Each row is a point on a landscape with many peaks, with its height.
A climber steps from a point to the highest of its 2 nearest points, and stops where none of them is higher. Distance is the straight distance between rows; heights are no part of it.
q_408: [ 10 -25   1  -9  18   6  18  -1  17  -1  -7   5  -4  -6   0   9 -11  -5
  11   6]  (h 5.56)
q_648: [-11   4   4  -4   1 -19  -1   6   2  11  -4  -1  14 -16   3   3  36  -4
  -5  -5]  (h 3.65)
q_665: [ -3  22  16  19  -6 -22  -4   6  -1 -20   8  15  -8   1   8 -11  13   3
   1  -2]  (h 7.39)
q_41: [  4  14  -7   4  -2  -9 -14  13   5   7   9   2  -2 -10  -5  11   5  20
 -10  -8]  (h 6.30)
q_608: [  5 -29  15 -15  17  17  26 -13 -13  -2  -9 -12   5  -9  14 -14  -9 -11
   6 -12]  (h 4.45)
q_820: [ 15   0 -26 -19  -6   1 -18   4   9 -10  -4   8  -9  -6  -8  13  -1  34
 -12  12]  (h 7.61)
q_131: [  1 -28 -10   8   2 -14 -11  13   4  26  19 -25  11   2 -24  -2   3   5
   3  -1]  (h 0.56)
q_351: [-17  10   9 -20 -23  23  21   3  -9  -1  14   9   0  13 -15  -4   3  -9
   0  13]  (h 2.01)
q_724: [ 15 -12  -8   0   7  31  13 -17   7 -18  -9  13 -11   0  -3   5 -21   2
  11  13]  (h 4.39)
q_925: [ -4  27   3  -4   5  12   7  -8  -8  -5  -1  19  -1  -6   5 -19  20   1
  -6  -9]  (h 1.27)
q_483: [  2 -30  -8 -13  23  23  16 -15  -1   7  -4 -17   1  -3  11   0   0  -5
   6  -5]  (h 4.70)
q_669: [  7 -16 -12  -6 -19   6  25 -22  14 -11  -6  18 -11  13   2  11  -4  -3
   1   6]  (h 5.36)
q_235: [  7 -15  -7  -7   4  -7  -6  14  -3  22   8   4   5 -11 -14 -12   8   5
  -8   2]  (h 2.27)
q_899: [ 16 -25  15 -11  16  -1  21   8   9  -5  -5  18  -8 -17  -8 -13 -16  -5
   5  13]  (h 6.22)
q_736: [-11   5  11  21  -3 -10 -16  13  -5  -8  17 -26   2   8   4  16  -2  -7
   9  14]  (h 5.96)
q_635: [ 10  -1 -20  -7  -4  15 -13  -6   4  -8   4  13  -8   7  -6  -4   6  22
  -8   2]  (h 6.35)
q_73: [-13  22   6   7   4 -13   5   9  -1  16   9 -16   4  -2   9  16   7  -5
  13 -24]  (h 5.97)
q_703: [-14  -3  10  -4  -7 -20   5 -15 -19   8 -12 -13   4  11  28  -7 -10 -20
  -5 -17]  (h 3.82)
q_528: [ -5  -8  12  16  -9 -20 -14   3   3 -22  -2 -13  -1   5   6  12   5  -8
   5  18]  (h 5.08)
q_673: [ -5  -7   3 -11  20  14  16   3   2  14   5  -2   8  -6  -5   0  22  -7
  14  -3]  (h 2.65)
q_708: [ -1  -3  10   1  -6  -7  15  14  13   4  21  14  -4  13 -20  -1  -4  -4
  18  -3]  (h 3.16)
q_211: [-23   5   8  -3 -17  24   8  -6  -8  -2  14 -10   5  22  -6   0   6 -19
  11   1]  (h 2.17)
q_343: [ -3   3   9 -17   9  28  16  -9 -18 -18 -18  -6  11 -26  10 -10  -4 -11
 -15  11]  (h 3.15)
q_463: [  5  18   8  -4  -6  -4  21  22   7  16  29   5  -2   3 -26   7  -7   0
  16 -14]  (h 3.50)
q_99: [  9  -2   0   3 -11 -14  -2   8  -9  32  11 -28  -5   9 -13   3 -20   0
 -11 -17]  (h 0.40)
q_207: [  0  12   1  -3   3  31  17 -26 -13 -20 -16   3   8 -18   5  -3   7  -8
   0  10]  (h 3.38)
q_495: [-18  26  11   0 -15 -12  15   2  12 -14  -3   2  -2   4   4  23   9  -1
  16  -4]  (h 5.35)
q_907: [ -6 -23 -14 -11  -2   7 -18  -7 -13  13  -7  -5   7  -1  -1 -17   4   0
 -24  12]  (h 3.66)
q_240: [ 11  -2 -17  10   1 -12  -8   1   1  21  15  -8  -5   4   8  -3   1  18
 -13 -28]  (h 6.05)
q_436: [ -8   1  14 -10  -5   5  11  -8 -17   5   0   2   4  10   4 -17  -6 -21
   0  -2]  (h 4.28)
q_222: [ -7  17  -1  14  -9 -13  -3   4   0   5  21 -18  -7   9  15  12   7   5
  -5 -21]  (h 5.47)
q_581: [ -9  29  19  11 -14  -8   0   2  -1 -30 -11   9  -3  -2  -4  -4   5  -3
   9  10]  (h 6.51)
q_113: [  8  15  -9  18  -4   2 -29  14  -9  -3  26 -25  -3   3  -9  14   7  23
  -7   5]  (h 7.58)
q_775: [ -7   6  15  11 -14   5   1   7  -3 -15  23   9  -5  18 -13 -10  14  -5
   7   3]  (h 5.73)
q_827: [  3   6 -14  -9 -20  11  21 -19  14 -18  -6  11 -11   7  -3  18  11   9
   6   4]  (h 6.16)
q_931: [ -7  -9  11 -23  11   7  10   2 -13   3 -11  -8  11 -23   6  -7  -2 -12
 -12  12]  (h 2.88)
q_504: [  3  -5 -15  -5  -2  13 -31  -8 -13  -7 -18  -1   5  -3   4  -9  -3   9
 -20  14]  (h 3.88)
q_427: [-13   3   1 -11  17  22   8  -3   0   0  -5 -17  10   1   0  16  -3 -15
  18   7]  (h 2.60)
q_346: [  8  -8  -2 -11  -4 -16  -9  16  -5  23  -1  16   2 -22 -10 -13   0  10
 -25  12]  (h 2.48)
q_378: [  8   3  -5   7  -2  22   6 -24   1 -24 -23   6  -5  -1   6  11 -31  -4
  10  15]  (h 4.01)
q_484: [  0  -9   2  -9  15   7   5   9  -7  25  15  -1   3   0 -11 -12   4  -2
   9  -4]  (h 2.42)
q_283: [ 26  -7  -7   2  14  21   4  -7  11 -19 -11  22 -18  -2  -9  -7 -29  16
  12  18]  (h 4.79)
q_938: [  9  -4  -8  -5 -18 -13  -5  -8  16 -24 -13   5  -6  -5  -1  16  20  14
   2   9]  (h 5.78)
q_431: [ -3  12   6  -2  10  -7   1   5   6   2 -10  11   1 -12   4   4   2  -1
   3  -1]  (h 1.94)
q_102: [ -1  16   5   7  17  -2 -22   9 -21  -3 -17   5  14 -11   4 -26 -15 -15
  -9   1]  (h 7.50)
q_803: [  8 -18 -25 -12  -1 -11   6  -1  18   8   0   5  -2   2   6  17   2  14
 -12  -5]  (h 5.00)
q_804: [ 23 -14  -4   7   5   1   1  -6  14 -14 -20  29 -10  -6  -8  -9 -19   3
   7  16]  (h 5.31)
q_626: [ -5   5   5 -19   3  -2  19   7   3  -6 -10   9  -3 -11   3   9 -15   1
  -3  13]  (h 2.28)
q_718: [  7 -28 -13 -11  27  17   8   0  12   3  -4 -10   2  -5  -1  17   1   3
  11   8]  (h 5.07)
q_163: [-12 -19  -5  -9   8   2 -11  -1 -14  21 -11 -19  13  -3   3  -7 -14  -9
  -9   9]  (h 4.30)
q_261: [  3  11  13   7 -13 -20   0  13  -3  12  15  10 -12   2   1 -11 -18   4
  -5 -15]  (h 7.41)
q_816: [ 10 -21   7 -13   6  -8  16   6   0  11   0  19  -8   0  -4 -15 -22  -5
  -2   6]  (h 6.73)
q_750: [ -5  18 -11   1   6   8  11  -8  17 -12  -3   5  -8  14  10  27  -9   6
  17 -15]  (h 7.99)
q_439: [  0  17   3  23   7   2 -25  15  -3 -11  29 -27   0   9  -7  22   8  10
  19  11]  (h 6.77)
q_769: [ -9   9   3   2 -15 -27  16  12  21  -7   7   3  -2  -1   1  24  19   5
   8  -8]  (h 4.57)
q_457: [ 17 -22   0   5   4   1  -9  -4   5  -1 -11  23  -3  -2 -13 -20  -6  -1
  -4  12]  (h 5.98)
q_578: [-22   7   9 -11   1  18   5   1  -7   9   3 -17  17   4  -7   9  13 -21
  18   6]  (h 2.38)
q_825: [  4   9 -15   5  -2  20 -19  -8  -7  -4  16  12  -9  11   3 -18  18  25
 -19 -14]  (h 5.91)
q_607: [  1 -30   4   7  -1  -2  -7 -11   2  -1 -21  -5  11  -1  -2  -3  -9 -22
   6  19]  (h 1.76)
q_593: [ -7  -3   3  -9 -19  15  18 -20  -9  -3   1   8  -5  17   6 -10  -8 -15
  -6   5]  (h 4.52)
q_579: [  2  15  17  24  -1 -33  -5  10  -2   4  18   8 -13   2  13 -13   3   6
  -5 -20]  (h 7.73)
q_953: [ -4   9   2  13   1   6 -11  11   3  -4  23   1   0   7 -11  -4  20   8
   9  -7]  (h 5.22)
q_863: [-11  -3   6  -9 -14 -14  11 -12  -3   6 -15  -2  -2  11  24   3 -22 -20
  -9  -2]  (h 3.59)
q_247: [  6   4  -7  -7  15   5 -34   6 -13  -2 -19   6  11 -20   0 -12   2  10
 -21  16]  (h 3.13)
q_75: [-13   5   4 -11  11  11   7  -7 -13   2 -17 -16   4  -2  27   8 -30 -16
  -2  -4]  (h 3.05)
q_859: [  6  -3 -14 -18 -11  -6  -2   5  15 -11  -7  13  -3  -7 -15  15  13  18
  -2  15]  (h 5.76)
q_469: [ 11  17   9  17  19   1  -1  -2   7 -11  -6  27   1  -4  -2 -23  11   0
  14 -12]  (h 1.51)
q_864: [ 13  10  -5   2  12   4 -14  16  -5  22   7   3  -9 -10  -8  -7 -27  14
 -13  -7]  (h 6.43)
q_865: [ 12 -12   0  14  -2  -1 -21  -3  -4  -6   0  15  -3   5  -4 -27   8   6
 -13   2]  (h 5.40)
q_310: [-14 -10 -11  -2  -8  -5 -12   5   2   5   7 -28  18  -1  -7  24  30   6
  -3   5]  (h 1.40)
q_494: [  6   8  -8  16  -2 -22   4   1  -1  23  26 -25  -7   7   6   6   9  12
  -3 -37]  (h 5.82)
q_293: [  6  -3  -1  17   1 -11  -8   2   9  -9  21   6  -5   5   1  -6  37  12
   1  -5]  (h 4.76)
q_146: [  6  13  -3   2  12  22   4 -22  -4 -21 -27   1   6 -16  12   9  -9  -7
   7   9]  (h 3.67)
q_903: [ -3   4  -8   5 -14   4   1 -14  12 -19   2  -2  -3  10   2  17  27   7
   7  -4]  (h 7.42)
q_299: [  4  16   3   7  -9 -19  13  20  17   6  25  -5   1  -1 -12  18  10   7
   7 -16]  (h 3.97)
q_783: [-11   0  -5 -17 -20  21   7  10  -5   7  20  -6   9  10 -22   7   9   2
  -2  10]  (h 1.87)
q_244: [  3  -7 -16  -2  -5 -23  -6   9  12  14   0  -6   4 -10   3  17   9  16
 -17  -7]  (h 5.64)
q_11: [  2 -31  -8   8   8 -10 -13   7  14  10  -1 -10   5   7 -12   3  -8   0
   7   6]  (h 0.80)
q_57: [  6 -33  -8   9  -7  -9  -5  -8  18  -4 -16   1  -3  11   1   8 -11 -11
   6  11]  (h 1.21)
q_441: [ 9  4 -1  9  9 -3  0  2 14 -7 -2 20 -8  3 -4 -3  1  9 10 -7]  (h 1.67)
q_826: [  0  22  -9  -7  14  19  14 -16   2  -8  -6  14  -8  -6  16  -2  15  11
  -3 -12]  (h 1.07)
q_740: [  4  -8  -2   2 -19  14  28 -30  -1 -12 -11  16  -4   2  11  -1  -8 -12
   2   3]  (h 4.86)
q_897: [ -1   9   9   7  -8 -10   9  -7  11 -21 -30   9  -3  -1   6  14 -13 -14
  12  10]  (h 3.24)
q_980: [ -8  -2  13  11   7  -5 -22  11 -14   1 -16 -10  17  -4  -2 -17 -17 -19
  -2  11]  (h 6.20)
q_522: [  5 -25   5  -8  11  -4   7  -7  -6   7 -22   2   8 -14   5 -14  -4 -21
  -5  14]  (h 2.39)
q_944: [  4  15   5   7  15  -2  -4   0  -6   7   6  21   1  -6   2 -30  18   1
  -1 -20]  (h 1.41)
q_243: [ -8   9   0   3  11  -1   9  -3   9   6   2  -3  -1  12  14  13  -3  -8
  19 -20]  (h 6.78)
q_591: [ -2 -10   1   8   5 -16 -11   5   4   9   8   1   7  -9  -4 -12  43   6
  -4  -6]  (h 4.26)
q_435: [  1   0  14  15 -16 -19  -9   0  14 -33 -18  -4  -4   3   3  19 -10  -5
  14  21]  (h 4.09)
q_63: [-17  -9  11  -1   7 -12 -10   2 -18  18 -14 -19  20  -5   0 -15  -5 -26
   4   6]  (h 5.03)
q_846: [-19  26   4   5 -13   6  15 -10   9 -19  -3  -2 -11  21  16  19  -6  -6
  11 -13]  (h 6.52)
q_284: [ -2  15   3 -13  -9   0  14   0   3 -21 -27   8  -5  -7  -3  14 -17  -1
   6  26]  (h 2.69)
q_194: [  4  -6  -5  16   0   2 -31 -10  -6 -13 -12  -7   5   3   7 -12   9   3
 -11   4]  (h 4.75)
q_162: [  6   4  -4  -2   1 -11 -28  13  -7   6  -7  12   3 -20  -7 -16   8  17
 -25  10]  (h 2.71)
q_653: [  4  -9   8 -12  -9 -20  13   3  -9  21   9   9 -11   8   5  -7 -26  -4
  -5 -10]  (h 7.07)
q_297: [-11   5  -3 -21   8   2   9   6   0  13   1  -5   9 -18  -2  14  21   2
  -5   2]  (h 3.07)
q_721: [ -6   4   6  14 -22   0   5 -10   0 -25  21  -3  -9  24   6   6  21  -3
   6   0]  (h 6.36)
q_15: [ 14  13  -6  13   3  -4 -17   9  -9  24  17   1 -13  -2   0 -18 -10  19
 -20 -25]  (h 6.21)
q_80: [ 14 -18  -6   7   7 -15  -3   8  -6  35  20 -22   0   6 -26  -8  -5   8
   1 -19]  (h 0.47)
q_228: [-13  -8  -9 -10 -10  10  -4  10   7   5  14 -20  15   7 -18  20  10   1
   7  10]  (h 1.69)
q_920: [ -7   1   2  -6  22  37   6 -14 -11  -2  -9 -21   6   2  16   1 -18 -14
   9   1]  (h 2.83)
q_743: [-13  12   9  -3  -8  -7  -2   1  -8   2 -16  -9   2   4  19   9 -37 -15
  -8   2]  (h 3.31)
q_498: [  6   8  -8   9   5   1 -20   0 -12  14  14  12  -7   3   9 -30   7  20
 -25 -22]  (h 6.11)
q_910: [ -9   8  15   3  -1  -9   0  -1 -17  10   0  -3   5  13  14 -17 -13 -15
   3 -17]  (h 4.05)
q_802: [ 11  15  -6  12  -5   4 -21  21   1  14  15 -16  -5  -4 -16   4 -12  16
 -11  -6]  (h 6.91)

Call two points neighbours if one is among the 2 nearest of the other. Go from one point of each pair to the other, from neighbour to neighbour, staying as high as possible. Name the lowest point that can't be avoided.
q_820, q_802 -> q_825
q_113, q_750 -> q_222
q_820, q_903 -> q_859
q_102, q_457 -> q_907

Two climbers start at each pair of points below. Name the first point that both come to, or write never.
q_469, q_673 -> never
q_351, q_484 -> q_903
q_608, q_931 -> never
